Points, in no order, along strands that fork and pass close to each other.
Points whose rows are less than 74.9 apart are linked; no others are. Some points are linked to none.
lutid: [-54.5 -21.1  -6.8  -0.9   4.5  18.3 -13.3   5.8  22.8  10.8   7.0 -49.7
  28.7  17.3   0.1  -1.5  13.5  -9.4   1.0   3.2   4.5  26.7 -27.3   9.9
 -22.2  12.2  -3.7 -38.5   4.0   1.9 -17.6  13.8 -12.4  -6.5  20.5]
Giset: [ 46.3  11.9 -10.1  39.5   9.4  21.4  12.0 -14.6 -39.9 -18.6  17.2  30.7
 -24.9 -13.4   0.6  11.9 -12.2  -8.4  42.6  -4.7   8.0  19.3  26.0 -28.2
 -20.5   6.6  25.2  47.8   6.8  -2.1  -3.5  -7.6  -8.7  17.3 -52.0]
Datov: [  9.9   1.5 -14.3   3.5 -13.0  20.0 -23.5  -3.4  25.4  16.0  15.7 -38.0
  36.8  -9.9   1.0 -23.0  12.6  -2.1  -4.1 -14.1  17.0  10.7   7.1  24.7
  -2.7  17.7 -45.3   1.8  10.3   7.1  -4.1 -17.5  14.0 -25.1  16.4]
Balub: [ 18.7   0.7  20.6   2.4  41.2  -8.8  -3.9  -8.6 -20.6 -18.5   0.3  27.5
 -46.8 -11.6   6.7  -3.0  -1.8   1.7   6.2  19.3  -9.2 -16.1  31.7 -26.9
  -9.6 -21.4  25.1  17.2  15.8  21.5  -9.5  23.4  30.4   2.7 -39.6]
danan: [  8.8   3.4  -2.4 -13.1 -22.1 -13.9  10.3 -17.4   8.4   2.8  -3.2  14.5
 -26.1   8.3  -9.6 -32.0 -16.7  11.4 -15.3  -6.8 -47.1 -20.3  -9.2 -15.0
  29.1 -11.1 -10.7   0.7  -2.1  -5.8   0.3   2.8  -2.6   5.2  19.0]
figo: [-17.6 -10.8 -12.5 -12.7 -30.2   0.0   7.2  -5.1  10.5  11.2   6.0   6.1
  25.0   0.6 -22.1   4.7  10.1  14.5 -11.3 -22.4 -21.8 -15.7   1.3  12.1
   2.7  11.0  -6.4 -21.0  -1.3 -11.3  18.5   7.2  -7.6   1.3  32.5]
duleg: [ 28.3  17.7 -26.7   1.5  -7.7   5.8 -33.2   5.2  16.9   9.7  12.9 -19.1
  25.1 -24.3   9.1  -8.9  31.3   0.1  -1.2  -9.3  20.5   6.5   8.8  33.8
  -4.8   7.0 -42.5  15.1   2.1  10.2   7.3 -17.1  23.7 -21.8  10.8]
ziv: [-58.2 -31.3  12.2  15.2   3.2  25.4 -13.6   5.6  33.1  11.8   3.8 -64.9
  24.3  21.7   2.6  -5.6  -3.9 -18.1   0.5  -7.7   8.6  26.6 -12.6  13.2
 -18.0  12.4 -16.6 -37.5   5.4  11.1 -26.6  14.9 -14.9 -15.3   4.7]
Sak: [ 18.7  20.2 -12.5  -8.7  -5.7 -32.9  10.6 -21.6   7.5  -2.3  -2.5  18.4
 -34.2   0.1   5.9 -27.9  -6.9  11.3 -32.6   1.6 -45.3 -22.2 -19.1  -5.0
  31.9 -16.6 -18.9  10.1  -5.0  -6.1  -6.1   7.5   4.3   0.5  10.9]
Volo: [ 41.6   2.0 -13.8  20.7   3.5  36.7   1.0 -18.4 -39.1 -14.2  13.9  14.9
 -13.0 -15.1 -11.1  19.5 -14.5  -8.3  36.1   7.4  15.9  25.2  23.1 -37.4
  -8.1  18.7  21.9  63.0   7.8  -9.7 -10.5  -1.8  -0.8  23.7 -49.7]
Vur: [  7.6  40.8 -17.4 -11.7  20.4 -47.4   9.9 -21.8   2.1  -8.6  -8.6  14.2
 -33.0 -20.6  20.4 -11.8   2.5  11.7 -46.5  16.2 -45.0 -17.1 -27.4   3.8
  34.9 -26.3 -16.2  14.5 -14.4   4.3   0.0   5.8  11.7  -6.5   6.5]
Tudo: [ 20.7   9.0 -13.9  -3.2  -3.3  -9.4 -20.2 -13.5 -13.1  -6.8 -11.0   8.4
 -47.5   9.9   2.6  -0.6 -17.4 -24.2  -0.9  31.1 -13.8   2.8   6.4 -53.3
   2.5  -2.9  -3.1  59.6   8.8  -9.4 -16.4  11.6  13.1  13.4 -27.4]
Kena: [  5.6 -23.5  -2.8  31.1   9.3  35.7 -13.5  16.9 -10.2  -4.3  -0.3 -53.8
   3.8  21.2  -1.5 -28.3  -7.9 -19.4  24.4  14.1  21.2  35.8  14.2 -38.1
  -5.9  33.1 -19.6  -9.9  18.7  -5.4 -43.5  19.1 -10.9   6.1  15.8]
Rores: [-42.2 -35.5  17.0  31.1   7.7  28.8  -8.5   6.4  24.3   4.1   2.4 -70.7
  15.0  24.3 -10.1 -18.1 -15.0 -19.1   7.0  -9.1  14.9  31.4   5.5  -4.3
  -6.9  17.7 -22.4 -34.1  12.1  13.4 -34.0  24.2 -13.2 -12.7  -0.9]
nebo: [-31.0 -15.9   8.8 -11.1 -12.2  -5.3  22.9  12.2  -6.3   3.3 -21.4  15.4
  41.9  19.3 -14.4  43.8 -15.9 -11.3   1.5   7.0  63.4   8.3 -19.8  73.2
  28.1  20.2  -2.2 -17.9 -17.1  -8.6  28.5 -29.7  -0.9  -7.4  -5.8]
vune: [ 28.5  -8.1 -11.3  41.0   4.9  43.6  -7.2  11.3 -22.4  -8.6   3.8 -46.4
   9.7  24.0   3.3 -21.3 -17.7 -20.3  34.5  11.0  37.0  38.7  13.9 -48.0
   0.4  27.5 -10.7  13.7  22.9  -7.1 -35.6  -3.0 -17.0  13.1   9.4]
Vezo: [  2.6 -27.8  -0.5  10.8 -15.0  25.7   9.4   7.9  -4.8   4.9   0.0 -10.4
 -18.7  25.7 -23.4 -29.7   0.3  -0.3  17.8   7.5 -14.4   8.7  16.0 -27.6
  -9.0  20.4   5.5 -15.6  11.0 -16.1  -9.9  15.6  -7.0  16.6  20.6]
vagu: [-19.0   7.2 -29.8  -0.5 -34.1   2.7 -28.3   8.5  26.1   3.6  12.1 -29.1
  41.8  -2.7  -4.4  -0.6  11.0  -9.2  -8.0 -10.8  10.1   4.5  -0.5  22.8
  -5.6   6.7 -39.9 -12.1   4.9   7.0  10.9 -18.5   0.3 -19.6  27.4]
febit: [ 27.5  30.1 -21.0  -4.4   0.0 -24.2  -2.2 -17.3   2.0   2.5  17.8  34.0
 -12.5 -33.6  -6.0   0.4  31.4  36.6 -22.8  -6.5 -15.2 -19.3  -0.7  19.2
  22.1   0.0 -26.9  16.0 -16.0  -5.7  25.5  10.7  32.1  -1.3  -4.3]
Valop: [ 14.1 -18.9  -2.7  -7.0 -20.5  19.6  -3.5   2.7  -7.7   2.8  -1.4   1.2
 -35.1  20.7 -23.7 -27.3 -13.8  -3.2  14.5  15.2 -20.6  -0.6   7.5 -45.2
   3.2  10.4   4.3   3.0  13.3  -9.2  -7.1  10.8   4.1  18.2   1.9]
Liv: [-18.4 -16.7  -9.7  -7.2  12.4  15.6 -15.5   4.5  12.2  14.5   5.6 -40.6
  17.5   7.1   5.2 -13.6  35.0   0.0   2.3   8.5  -6.0  29.4 -17.0   8.7
 -19.9   7.9  -7.0 -26.3  -0.7   1.8 -11.6  11.5   0.4   0.9  24.0]
kizi: [-12.2 -15.7 -13.8  -7.3  -7.3  10.2  -2.3  -1.6  10.4  13.2   7.5 -16.6
  21.4   6.9  -5.6 -14.3  29.2   4.0  -2.2  -3.7 -16.1   8.3  -7.9  12.8
 -13.9  17.2  -9.5 -19.5  -2.1  -5.7  -0.9   9.2  -3.4   3.9  37.2]
Vul: [-24.9  -9.2  13.0 -13.7 -14.6   0.0  37.4  20.6  -3.8  11.9 -25.3  23.8
  39.7  19.5 -20.9  39.8 -12.8 -10.9  -8.1 -14.6  38.0   2.2   1.4  63.4
  12.1  20.5  -9.5 -22.2 -19.0  -9.8  26.7 -15.7 -10.6  -7.6  -0.4]
Met: [-58.6  -1.4 -27.1 -14.3 -15.8  -3.3 -24.7   6.1  13.5   1.6  16.7 -15.9
  46.2  -4.9   2.8  30.1   3.7  -0.8   5.7   5.3  25.0  -7.2 -34.8  15.2
 -13.1  10.1  15.1 -34.3   9.3   2.6  11.9 -10.7 -18.3 -15.3  30.0]
vuzok: [ 55.7  14.6   1.9  51.8  19.0  14.7  11.8   1.7 -27.7 -29.4  17.2  22.4
 -19.6  -6.6  20.3  -2.0  -9.8  -1.8  36.2 -17.4   3.7  17.9  23.7 -10.7
 -41.7  -8.4  29.3  26.1   7.9  15.2 -10.0 -10.2 -28.3  11.8 -34.1]
ribiv: [-21.5 -19.8 -12.1 -32.6  29.9  -6.0 -26.3  36.6 -23.7 -12.7 -29.8 -10.5
 -28.0  -9.8  15.0   7.0  -2.5 -18.3 -14.8  50.7 -20.5   5.2 -21.3 -52.0
  14.8 -22.3  15.0  -1.7   9.7   8.4 -30.7  17.8  15.1  27.6 -16.8]
genub: [-11.8 -13.2   7.2  -9.4  32.5  30.7 -41.6  -9.4  32.7  14.7  23.2 -60.5
  13.7 -22.7  12.8 -25.2  17.6  -2.5  12.2   3.4  28.9  36.6 -13.1  19.9
 -12.5   9.9 -29.0 -18.8  11.5   3.3 -25.3  -6.0  24.9 -19.5 -15.9]
zarop: [  8.3 -12.1  20.1  -8.2  35.4   5.3 -13.1   4.2 -27.7 -24.6  -4.3  26.1
 -35.1 -22.8  11.8  17.9 -11.0  -3.6   8.2  24.3  10.5 -10.1  44.1 -43.6
 -19.7 -16.7  23.6  23.9  26.9  10.6 -25.5  30.8  37.2   9.6 -41.5]
Pubi: [-21.7   6.1  12.0 -10.8 -28.3 -35.2  19.2   0.8   5.8   6.7 -18.2  19.1
  24.8   5.9 -13.0  16.8 -30.2   7.0 -27.5 -37.3 -35.3 -38.0  -7.1  12.0
  39.1 -18.6  13.5  -7.6 -16.9   3.9  12.6  -8.1 -14.3  -2.6   6.2]
dotug: [-19.1   8.7   1.2   0.8 -44.2 -21.6  16.3  17.4   4.1  11.8  -0.1  33.2
  32.0  10.5 -32.8  38.1  -3.5   3.4 -16.6 -35.3  -2.5 -32.6  23.6  29.8
  13.8   8.6 -14.9 -27.1  -8.7 -14.5  40.1 -17.3  -9.2   2.5   6.1]
logu: [  2.2  34.5   0.4 -19.8  38.2 -44.6   8.4 -16.8   1.1  -9.9  -5.1  12.4
 -26.4 -38.2  20.4   0.1  11.4  19.7 -44.4  23.6 -31.4 -13.3 -25.2   4.2
  17.6 -38.8  -2.2   8.1 -16.2  15.4   3.6   0.2  20.2  -7.7  -8.3]
gepa: [ 43.0   6.4   5.7  14.6  30.1   9.2 -11.0  -1.8   2.6   1.7   8.5  -8.0
   8.0 -22.0  27.2 -11.9  40.1   6.7   6.5 -14.0  14.9   6.6  17.2  28.9
 -23.6  -5.9  -4.7  17.8  -9.8  19.5 -10.6  -3.6  13.3 -18.1   3.7]
gapus: [-52.4   2.1   0.7  -3.5 -26.3 -22.6  -5.8  18.5   3.3  -1.5  -1.6  13.2
  42.3   1.9 -20.1  51.8 -13.8  -0.5  15.6  -6.3  45.7 -26.4 -15.6  31.4
   9.0  12.3  25.7 -26.8  -4.6  -1.5  37.1 -29.5 -12.6 -15.0  12.0]
Noza: [ -7.3 -11.2  46.5 -16.4 -19.1 -12.9  43.8  17.0  10.8   1.4 -40.1  28.5
  -2.5  35.1 -12.4   3.8 -43.6 -17.9 -10.8 -18.3  -9.6 -15.6  -2.4  14.1
  26.7 -18.2  20.1  -7.3 -29.8  -1.5   4.6  -4.1 -25.7  -0.6   0.8]
vizi: [-48.9  -7.2 -18.6 -30.2  -3.1  10.2 -17.6   0.1   4.4  11.0  12.2 -19.5
  29.5 -13.2   0.5  10.5  20.9  16.3   0.6  10.0  -0.9   8.1 -41.7   9.4
  -8.6   7.0  21.2 -35.3   3.6  -8.3   4.6   2.4  -5.8  -0.3  26.0]
Veki: [ 20.9  18.5 -21.0  17.8 -16.9 -18.0  -9.0 -34.9  -9.4  -4.7  -6.5  10.0
 -47.9  19.7   0.2  -4.0 -13.8 -29.1   5.1  26.0 -22.4  11.9   8.1 -47.5
  11.3  -7.3  -7.1  70.7   9.6 -13.3 -11.6  -3.0   5.6  13.4 -33.7]
mori: [-54.0 -23.0   9.7 -23.3  -1.1   2.9  -6.5  11.4   3.6  14.5 -15.8 -23.0
  10.0  -0.9  -9.0   0.2  -7.4  11.5  -6.3   2.9 -28.2  -7.0 -41.1  -6.1
  20.7 -19.2  54.7 -28.3   3.5  11.8  -4.1   6.2  -8.8   0.2  12.0]
kivo: [ -5.1   5.3   9.3 -23.7  35.7  -9.6  -7.2 -11.7   2.6  -3.3  16.8  13.9
   4.1 -40.6  26.0  15.7  56.5  23.7  -1.3  11.6  17.1  -0.7  -4.8  16.8
 -40.8 -22.6   6.9 -10.5 -11.7  13.1  19.2   6.1  20.8  -1.6   0.0]
fipam: [ 37.6   1.2  13.9   1.2  29.4  -1.2   0.0 -14.3 -11.6  -5.2   7.7  32.4
 -51.4 -10.6   4.6 -24.9   2.9   4.5   7.0  15.0  -7.9  -6.0  20.1 -19.2
  -5.4  -8.4  17.5  17.7   0.5   6.9  -3.2  16.7  25.5   7.2 -28.8]
bal: [ 29.2  24.7  -8.6   6.9  -3.7 -27.8   6.0 -27.8   5.6  -4.8  -2.4  20.1
 -59.6  15.4  11.7 -33.5 -12.4 -12.6 -15.2  22.2 -38.9 -10.0  -6.7 -21.6
  21.5 -14.4 -14.4  29.7   3.2  -9.2  -7.3   4.0   6.2   3.4  -1.1]
neful: [-13.4  10.0 -28.8  16.0 -49.0 -13.1 -16.5  17.8  17.8   5.4   9.8 -11.9
  36.1   6.3 -10.0  14.4  18.1  -9.0 -11.6 -22.0   3.3 -12.7  16.0  26.3
  -8.3   4.5 -43.1 -17.0  10.0   2.1  27.8 -29.6  -6.6  -9.0  21.6]
bitak: [ 13.6   3.5   2.9 -13.2  13.8  -2.8 -21.6 -12.4 -23.6 -12.3 -11.5  14.3
 -36.0  -7.5  17.7  16.9 -16.1 -23.5  -0.4  36.1  -4.1  -1.1  16.5 -52.5
  -7.5 -10.0   3.9  62.9   6.0  -0.8 -27.3  30.2  25.4   7.6 -42.0]
ful: [ 19.4  10.5 -11.2  -9.6  13.0   2.5 -29.3  -1.5   8.0   2.5  10.9  -9.4
  17.1 -22.9  19.2  -3.8  45.6   7.4  -7.3   0.0  20.8  10.0  -1.1  28.2
 -24.2   1.9 -23.5  10.4  -8.5   8.3   7.6  -5.8  20.8 -11.1  14.4]
livu: [ 12.6 -19.5   3.3  22.9 -18.3  22.3  17.0  -5.2   0.9   4.7   1.9 -15.8
  -1.0  35.5 -16.4 -34.0   2.8  -2.4  18.4 -10.0  -6.8  12.7  19.4 -17.8
 -16.0  25.5  -8.8 -16.0   9.2 -16.2  -6.2   6.5 -26.8   7.7  34.1]
Bufet: [ -9.5  -9.2  39.9 -22.6 -17.3   5.7  52.8  17.1   9.2  12.0 -31.9  30.5
   9.2  25.1 -22.0  16.7 -38.4  -5.9 -10.1 -21.6   5.6  -6.6   8.3  40.7
  24.8  -1.8   9.7 -18.9 -22.3 -13.4  17.4  -4.1 -17.3  -5.1   1.1]
gatuk: [-15.5 -11.3  32.6 -13.0 -21.4   4.6  40.9   9.8   9.6  11.8 -16.1  21.1
  21.7  21.6 -28.3  17.5 -18.5  -2.9  -7.8 -33.2  -2.7 -16.0  14.8  31.5
   9.1   8.8   7.5 -27.3 -14.7 -11.9  20.0   4.1 -20.2  -2.0  15.6]
tevan: [-57.8  -4.3 -12.5  -4.2 -20.5 -12.8  -8.8  13.3  15.0  -3.2   3.8  -4.2
  49.0   4.1  -6.0  46.6 -10.6  -9.2   7.6 -10.8  36.5 -14.0 -19.2  32.0
  -6.0  11.0   6.2 -32.5  -1.5   6.0  22.6 -21.7 -20.7 -14.2  22.0]
luzi: [ 40.0   9.8  10.2  10.0  30.2  -4.7   7.4 -26.4  -7.5  -3.6  16.8  37.3
 -30.2 -18.9  11.6 -19.0  24.1  26.7   6.6  -0.8 -13.6 -11.5  20.3  11.2
  -5.3  -5.1  11.6  10.4 -10.5   9.8   3.8  17.5  19.7  -5.7 -15.4]
migi: [-32.4   8.8  19.2 -12.0 -29.9 -38.5   8.1  20.4   4.5   7.5 -19.0  22.3
  36.5   1.1 -23.6  41.3 -25.6   7.4 -15.1 -30.0   0.8 -33.6  -4.7  26.3
  42.3 -10.5  21.2   0.8 -22.0  -2.9  33.9 -28.3  -5.3  -8.1  -4.3]
nep: [ 31.4  16.8 -11.2  13.9 -20.3 -12.3   3.6 -33.9   5.2  -0.9   2.1  18.1
 -58.3  20.9  -6.6 -34.1 -19.0 -11.6   3.3  13.3 -28.7  -3.4   5.9 -34.5
  24.2 -11.0 -10.3  39.8   8.5 -14.1  -3.2  -7.9  -0.2   2.4 -16.3]
forus: [ 65.2   8.1   5.4  31.1  20.1  27.0   1.7   5.9   2.3   3.5   6.2 -28.8
   0.7  -2.5  27.5 -38.7   1.3  -1.8  23.1 -17.0  18.0  18.3   9.7  11.8
  -8.8  13.3  -3.3  13.5  -2.9   6.7 -20.7 -11.1  -1.4  -6.6  -1.8]
salos: [ 72.6  17.8   7.7  34.5  21.4  21.6   5.1   0.6  -1.4  -2.9  10.0   0.4
   6.1 -17.4  33.2 -21.6  10.6   8.5  13.8 -33.6   9.2   6.0  18.5  27.6
 -20.1   2.7   5.2  23.1  -7.9  14.6 -16.0 -11.9  -2.0 -17.9  -7.4]
tari: [ -9.5 -26.8   9.2  31.6  15.3  32.6 -15.0  15.3   6.8   2.7  -0.2 -71.2
   8.4  19.4  -2.8 -32.7  -7.4 -13.3  18.5   2.2  18.5  37.3   8.5 -18.5
  -2.4  24.7 -22.7 -24.9  15.0   6.2 -39.1  23.3  -2.0  -3.4   2.1]
sim: [ -4.9  -9.1  24.5 -23.0 -19.7  -5.2  42.1  22.7 -11.0  15.6 -34.2  33.0
  26.8  17.3 -20.8  28.0 -27.2   2.2 -16.3 -15.1  26.0  -7.3   1.9  62.7
  45.0   6.5   1.3  -8.4 -26.2 -18.5  26.4 -19.3  -2.9  -6.8 -14.2]
Vol: [-56.0 -25.5  22.2   5.2   2.9  14.0   6.7  -5.6  42.1   6.0  -4.3 -36.8
  31.7   9.5 -11.4  17.6 -32.1 -35.1  -8.6 -23.7  45.5   9.9  -4.7  40.3
 -13.0  12.4 -33.0 -27.2  -4.2  17.8 -10.4  -5.9 -23.9 -24.3  -8.6]
res: [ 44.5  -0.1 -23.7  27.2  -9.8  44.9   0.0  -9.8 -33.5  -7.9  10.7  -6.3
  -2.2   5.2 -13.2   2.6  -7.5 -11.9  39.7  13.6  21.7  35.0  15.1 -46.5
  -6.6  32.5   9.6  47.8  12.6 -15.9 -11.3 -13.0 -14.3  31.4 -20.8]
Gat: [ 65.2   2.8  -5.8  40.1   1.1  29.7   8.7   1.7  -5.9   8.3   2.8 -29.3
  -2.0  16.6  16.1 -45.2   0.3  -0.6  26.1 -10.0  12.7  23.4   9.6 -10.2
  -5.6  18.9  -8.6  17.7   7.2  -3.8 -16.0 -12.7 -16.3   5.2  13.3]
zom: [ -5.6 -16.8  -5.0 -13.2 -22.3   1.2 -11.3  12.9  -0.5   1.5 -14.2  -3.3
 -38.6  23.2 -18.3 -16.1 -29.0 -13.6  -3.2  19.8 -30.8  -6.4  -4.6 -52.4
   8.9  -6.5   8.1   5.4  11.1  -4.1 -13.6  15.4  -0.6  18.4   2.1]
Puzos: [ 63.8  14.3   9.9  47.5  31.9  12.6  10.7   1.1 -11.2 -16.6  16.7  11.1
  -5.0  -8.5  37.4 -14.2   4.1   9.5  22.8 -36.8   0.7   5.1  25.5  13.0
 -39.5 -10.6  20.1  17.2  -4.1  23.1 -18.6  -4.5 -15.3 -12.4 -17.9]
Fese: [-10.7 -22.1  38.4  15.0 -19.4  19.6  44.4   5.2   8.3   4.4 -13.0   1.6
   1.4  43.2 -28.0  -2.9 -21.6 -18.2   9.5 -17.5  15.6  12.4  34.3   4.1
 -20.6  20.4   2.8 -32.7   4.3 -13.9   6.3  12.6 -33.9   2.7  22.8]
Safo: [ -7.0 -15.1 -12.5 -27.1   5.3   3.6 -26.7  27.0 -17.9  -6.9 -22.0  -3.3
 -37.4   9.5   0.2  -1.4 -17.9 -22.9  -9.8  37.3 -28.2  -1.6  -9.1 -52.7
   9.3  -7.4   6.0  13.0  14.2   0.8 -30.3  26.9  14.9  23.7  -8.3]
Sif: [ 42.4  -4.5 -23.7  35.7   1.6  45.9   1.0   4.5 -33.2 -11.0   7.1 -24.6
   6.2  14.6  -2.0  -4.2 -13.0 -20.9  42.4  14.6  37.8  44.5  10.6 -46.2
  -6.5  25.8  -2.3  31.2  16.2 -10.4 -30.7  -9.4 -19.1  25.1  -2.8]
magar: [ 38.4   5.3  -9.8  -3.0   5.8  -6.3   6.1 -22.3  -4.8   5.3  11.7  30.6
 -18.8 -17.0  -1.7 -27.1  27.5  28.0  -1.3  -1.6 -16.1  -8.7   5.1   9.2
   8.8  10.5 -11.9  14.0 -15.5  -8.4   7.3  13.9  14.5   0.2   7.9]
levun: [-55.1 -14.2  -3.0 -30.2  -2.2  12.2 -14.2   2.5   4.5   9.9   5.9 -21.8
  21.7 -12.0  -1.5  10.8   4.7  26.2   4.4   9.7  -9.4  -0.4 -48.2   0.9
   4.0  -5.6  47.9 -36.4   8.1  -3.1   3.8   0.5  -7.5  -5.0  15.4]
gub: [-11.6   2.9   5.6 -11.2 -28.6 -29.5  17.8  -6.6  11.9  -0.4 -14.1  15.8
   0.3  15.1  -7.8  -7.0 -31.7   3.3 -26.2 -25.3 -53.4 -33.4 -10.8  -5.3
  31.4 -20.7   1.5  -8.1  -9.0  -4.4   4.9   2.7 -12.5   2.1  19.9]
vupi: [ 18.3  36.0  -4.9   8.8  36.2 -40.7   9.4 -18.4  -5.0 -14.7  -4.7  25.6
 -65.4   5.2  27.0 -16.5  -0.2 -16.2 -27.0  36.4 -31.4 -11.2  -7.8 -19.0
   8.8 -19.5   0.8  21.5   0.9   8.8  -7.8  14.6  12.3   6.3 -11.2]
lale: [-20.8  14.0 -24.3  16.2 -51.1 -27.9  -0.7  16.3   5.4   9.8   7.1  17.7
  32.9  10.2 -29.6  27.6  13.9   4.5 -12.8 -27.3  -6.9 -29.6  18.3  20.7
   3.6   6.9 -26.4 -31.5  -0.7  -7.2  46.0 -27.6 -10.0   6.7  12.3]
nul: [-26.1  -5.7  -5.4 -32.9  29.3   8.2 -28.1   7.2  11.2  10.4  11.4 -29.5
   5.9 -24.6  29.8   9.6  49.9   7.1   7.5  27.1  20.6  29.0 -39.5  13.4
 -30.1  -9.4   6.1 -33.3   3.0  -8.1  -7.9   1.0   8.1   6.1   8.1]
zoz: [-12.7  15.8 -16.0 -42.5  23.1  -5.6 -23.4   0.9  -3.5  -4.2  17.1   5.3
   6.8 -45.8  25.6  25.1  41.9  28.3  -8.2  20.6  18.1  -0.7 -34.0  12.0
 -26.2 -12.7   4.3 -11.6  -5.7  -4.4  18.8  -7.4  16.6   3.5   1.4]
lon: [ -4.8   5.6  30.2 -18.6  50.4 -17.7   8.1 -18.6   2.0 -14.1   6.8  23.1
 -28.2 -38.5  14.2   2.5  29.0  33.2 -15.2   9.3 -15.6 -15.0   4.6  -4.6
 -14.8 -41.4  19.0  -5.5   2.2  26.0  13.2  14.2  29.3   1.9 -23.1]
fol: [ -6.0   1.4  34.0  -1.4 -10.7 -37.3  45.7  18.7  -0.8  -5.1 -36.6  40.9
  -5.3  52.3   1.5   9.6 -42.4 -29.2 -16.9 -12.3 -12.0 -18.0  -7.6   5.9
  29.6 -20.5  15.9   3.4 -36.6  -7.6  -0.7 -14.3 -35.4   8.2   2.6]
tev: [ 33.6 -13.4   2.5  36.4 -20.0  27.1  18.8  -6.1  -3.9   4.8   0.2 -29.8
   9.9  35.0  -0.1 -41.5  -2.6  -1.4  20.1 -11.9   8.8  16.9  19.3 -20.6
 -13.1  25.7 -17.2   0.3  16.2 -14.2  -6.2  -7.8 -30.9   1.7  29.8]
tovik: [-47.3  10.3  17.1  -7.9 -31.6 -40.9  -8.5  21.7  -1.7  -0.2 -11.3  14.4
  36.8  -6.3 -25.2  44.7 -24.6   6.9   6.9 -11.2  32.4 -39.9 -11.9  22.7
  30.7   1.1  39.0  -9.5  -5.9   0.6  41.9 -41.4  -5.7 -20.2  -2.9]
nena: [-15.0   8.3  21.4 -15.3  40.4 -15.7   1.8 -16.6  -2.3 -13.7  17.4  26.7
   3.7 -41.8  25.3  16.8  53.2  45.2  -4.3   2.4   3.5 -15.7   5.2   7.1
 -40.9 -36.6  11.9  -5.2   2.0  20.2  21.2  14.4  20.5  -7.2 -10.4]
pama: [  7.8  -5.2  17.3 -10.5  22.6   4.4 -14.8 -10.5 -24.6 -21.3  -6.7  22.7
 -29.8 -15.7  24.3  28.8 -21.6 -13.1   7.0  27.6   5.4  -6.1  34.0 -51.5
 -21.4 -21.3  17.5  56.8  23.7   8.4 -31.2  30.3  32.2   3.3 -49.0]
Leg: [-31.0 -10.7   3.4  -5.2 -26.5   8.1  19.4   5.1  12.8  12.3  -2.7   4.8
  33.8  10.9 -20.1  15.3  -0.4  -1.8  -9.1 -27.4 -13.0 -12.7   0.9  24.7
  -1.1  11.2   4.4 -30.7  -6.3  -5.3  15.4   2.8 -15.6   0.0  28.5]
Vebo: [-19.7  20.9 -40.8 -34.1  -4.2 -12.8 -37.4  10.9 -11.2  -3.0  17.0   6.8
  13.7 -44.1   8.8  22.9  22.6  35.2  -2.5  20.5  14.4 -11.9 -43.8   1.7
  -2.9  -1.6   3.2 -21.4  -2.9 -10.7  33.8 -22.7   9.2   1.4   8.5]
Diru: [ -2.4  21.3  23.6 -24.4  53.3 -31.5   9.0 -15.8   1.9 -11.9   2.3  18.4
 -34.4 -39.3  18.6  -2.7  12.4  21.1 -30.6  19.3 -27.3 -13.1  -8.4  -0.9
   0.9 -44.8  12.5   2.7  -6.0  23.0  11.3  10.0  27.7  -6.0 -24.2]
buk: [  8.4  25.4 -32.9 -13.1 -17.1 -30.2  -4.3 -10.0   0.2   6.7  15.7  19.8
  -2.7 -30.3 -13.4   4.0  19.7  31.2 -29.2  -9.5 -29.0 -23.2 -11.5  10.0
  30.8  -3.6 -26.9   2.2 -11.4 -11.9  28.0  -3.3  25.5   5.7   3.2]

Follow the links from the first point to the second, and from the first to the third. Name the last point that the two ways share.
tari / fol / nebo -> Bufet
Datov / Giset / tev -> salos
vupi / tevan / kivo -> Sak
migi / vupi / kivo -> Sak

A fork is a point with three links, a tip a point with one. Leave the first point through the second and follow the links. Name the first fork or tip that comes.
vune / Sif -> salos
Vebo / zoz -> Sak
Pubi / migi -> mori
buk / febit -> bal
forus / Gat -> ribiv
Kena / tari -> Bufet

A fork is a point with three links. Follow the links from the first point to the second and name the forks in between, in order.
Vur / febit -> Sak > bal
nebo / figo -> Bufet
bal / mori -> Sak
Valop / duleg -> salos
vupi / pama -> bal
nep / levun -> bal > Sak

Name the points in between on the shortest way along the links from the first point to the second, in order.
kizi / Noza -> figo > Leg > gatuk > Bufet
fipam / vupi -> Balub > zarop > pama > bitak > Tudo > Veki > nep > bal
Vebo / Vur -> zoz > kivo > nena > lon > Diru > logu
neful / forus -> vagu > Datov > duleg > ful > gepa > salos
Puzos / livu -> salos > forus > Gat > tev
migi / nena -> Pubi > gub > danan > Sak > Vur > logu > Diru > lon
